The views of a scene show one set of named points, each view turned or mirrored, shifted and resized as a whole, with a little noise and some points left out.
In the rows, zero is written as 128.

Scene 1
View 1
<55>: [120 113 178 110 117 136 132 167 139 159 171 115 163 139 141 127 148 103
  89 166 168]
<3>: [109  88 195 129 108  89 155 168 149 132 175 120 165 111 159 100 151  79
 113 126  91]
<148>: [126 148 128 108 125 170 113 135 136 151 112 114 147 168 102 164 113 119
 111 145 188]
<181>: [116 122 151 114 119 138 120 144 129 152 142 117 164 157 125 136 136 108
  84 134 151]
<81>: [131 149 143 129 125 138 141 151 172 121  99 119 128 133 109 159  88  89
 184 138 148]
<104>: [126 126 164 131 118 116 152 160 169 120 123 119 138 118 128 136 106  79
 176 133 121]
<10>: [110 129 127 120 119 141 117 128 129 138 117 122 166 163 109 143 124 111
  94 103 125]
<22>: [125 126 161 111 120 150 126 155 145 154 147 115 150 146 129 144 129 105
 106 164 178]
<25>: [107 113 145 130 117 117 133 135 135 130 132 121 164 142 121 128 129  97
 104  94  92]
<69>: [111 151  98 122 123 161 106 111 128 136  86 124 156 184  85 163 104 119
 105  94 136]
<183>: [117 135 134 120 123 143 124 134 141 137 114 118 153 154 113 146 118 104
 116 120 140]
<193>: [122 133 147 128 121 128 141 148 157 123 115 119 144 134 119 142 106  90
 155 119 124]
View 2
<22>: [131 119 115 137 134 158 167 161 139 152 116 138  86 155 107 122 109 162
 149  98 113]
<181>: [112 128 115 140 122 149 144 133 129 131 107 138 102 141 111 113 100 140
 149 103 125]
<148>: [148  93 121 122 143 201 171 141 100 163  92 141  85 140 134  93 101 161
 144 110 139]
<81>: [141  28 104 115 153 116 176 170  97 167 103 147  82 126 111  83 134 189
 154 170 121]
<193>: [118  61 104 122 133  96 150 148 110 140 105 143  98 125 103  89 128 161
 155 161 124]
<10>: [100 113 109 134 120 133 131 111 113 119  97 138 112 130 117  93 102 127
 150 122 140]
<69>: [129  77 117 114 130 185 143  93  69 136  70 140 109 112 151  57 104 136
 142 140 167]
<3>: [ 70 122  96 151 114  35 122 155 163 105 130 139 112 146  63 134 122 137
 163 131  93]
<55>: [114 145 115 150 123 133 155 164 161 137 125 134  90 163  92 141 109 151
 153  91  99]
<25>: [ 86 101 103 135 117  92 121 114 111 108  99 140 115 123 105  92 112 126
 154 143 133]
<183>: [121  89 109 126 132 141 149 130 103 139  96 140 101 130 121  89 111 147
 147 133 135]
<104>: [106  56  97 128 138  68 150 156 120 137 111 145  97 129  88 100 135 165
 157 165 113]
View 3
<22>: [139 118  79 143 108 151 116 156 154 104 103  97 115 106 103 144 125 113
  78 163  49]
<104>: [120  91 130 136  86 143 163 106 129 116 124  77 128 144 142  95 145 104
 132 107  85]
<81>: [159  98 147 150  78 170 153 118 129 111 112  52 136 110 132  98 117  80
 150 116  57]
<55>: [111 115  56 135 118 132 114 156 159 108 112 122 104 128 106 145 143 134
  57 166  67]
<25>: [106 117 138  92 135 131 121 140 112 124 126 107 149 147 103 110 113 137
 116 161 132]
<69>: [170 138 176  94 126 177  90 168 107 118 108  74 172  86  76 131  62  98
 147 189  89]
<10>: [125 126 128  93 137 145 103 158 119 119 118 107 146 127  90 124 103 130
 105 181 109]
<3>: [ 64  98  90 114 121  99 150 118 132 121 136 128 111 184 129 105 170 159
  79 131 134]
<181>: [126 126  98 113 128 143 103 162 142 115 109 111 128 117  93 141 114 132
  86 179  85]
<183>: [141 119 136 114 118 155 113 148 125 115 110  85 147 113 102 125 104 108
 118 163  86]
<193>: [128 102 131 134  96 149 149 124 129 116 118  82 131 129 129 104 130 105
 127 123  81]
View 4
<55>: [195 160 168 115 130 136 133 163 113 121 154 128  65  72 111  85 130  91
 157 158 147]
<25>: [139 139 165 112 143 178 134  90 153  75 134 157 118 143 145 118 145 125
 137  90  97]
<22>: [149 152 163  83 119 120 140 154 100  97 148 133  92  52 131 107 149  84
 145 144 146]
<10>: [147 148 144 133 159 169 143 101 134  85 144 156 121 126 151 114 152  92
 149 104  98]
<183>: [125 137 157  87 132 155 142 103 125  70 140 148 123  99 151 125 160 106
 137 102 108]
<193>: [122 132 195  56 104 157 134 101 144  67 123 152 107 124 138 121 144 154
 122  94 110]
<69>: [ 77 140 115  96 150 152 155  74 107  40 143 164 178 104 192 152 190  79
 134  75  86]
<81>: [ 87 124 210   3  72 135 136 105 129  56 116 142 116  87 148 132 151 163
 103  88 121]
<181>: [160 150 146 121 145 146 140 128 113  96 150 142 103  92 136 105 151  83
 152 125 121]
<148>: [ 96 146 137  70 125 116 152 129  79  70 150 140 141  45 168 133 179  70
 132 117 126]
View 5
<3>: [146 185 109 195 152  77 100 141 155  84 104 141 150 255 238  80 149 196
  80 129 145]
<22>: [151 103  67 154  88 105 168 101 138 112  69 144 116 206 121 120 154 127
  84 111 165]
<55>: [159 115  88 179  85  92 149 112 155 116  81 145 116 243 139 105 136 161
  80 103 169]
<69>: [113 116  69  64 140 111 160 127 151 144  53 163  92 109 127 105 160  33
  79 168  77]
<181>: [139 120  91 135 105  94 148 124 161 133  73 157 102 200 144  99 140 126
  73 122 133]
<10>: [133 139  95 114 134  93 135 138 167 135  74 159  99 180 163  87 139 103
  74 146  99]
<193>: [122 140  58 134 166 110 142 117 119  79  72 129 155 161 186 113 184 104
  92 153 129]
<81>: [122 106  23 131 152 137 175  84  82  59  54 119 173 137 147 144 209  81
 104 147 156]
<25>: [126 165  98 127 164  85 114 143 161 117  83 152 121 183 200  78 144 115
  74 154  93]
<148>: [131  98  61 105 109 116 171 108 140 127  56 148 105 156 109 122 157  75
  81 136 129]
<104>: [125 148  53 160 180 113 136 108 105  55  77 115 184 180 205 122 197 130
  97 149 148]
View 6
<181>: [156  86 123 100 159 111  78 115  86 124 145 116  89 110  74 114 174 155
 154 100 131]
<25>: [103 109 120 148 157 170  57 123  98 102 101 117  41 128  58 151 184 157
 120 125 137]
<69>: [126   4 109  53 100 146  23 161  30 157  86 146  41 130  36 142 205 149
 108  94 112]
<10>: [131  79 121 118 151 143  45 122  76 123 118 118  60 116  63 129 190 156
 134 108 133]
<3>: [107 203 138 191 192 150 126  76 160  56 133 103  69 129  76 132 147 157
 139 128 146]
<193>: [105 110 137  77 110 150 122 117 114 101  87 161  45 146  29 139 153 147
  94 102 114]
<81>: [111  96 145  22  74 133 153 121 116 120  79 190  47 165   4 128 139 138
  80  78  99]
<104>: [100 153 148  83 109 147 161 101 145  85  91 167  47 161  22 134 135 143
  91 100 115]
<55>: [180 128 137 110 176  85 125  87 114 106 169 107 119 101  81  93 151 153
 170  97 134]
<148>: [173  32 125  20 107  87  87 134  53 158 128 151  86 120  46 106 174 144
 134  75 115]
<183>: [129  75 130  80 125 131  79 132  77 123 110 145  60 132  48 130 179 150
 121 100 121]

In a view up to two points have been moved. Name them for each view, in the order of its rows, or write none.
view 1 => <10>
view 2 => <104>
view 3 => <193>
view 4 => <25>
view 5 => <81>, <148>
view 6 => none
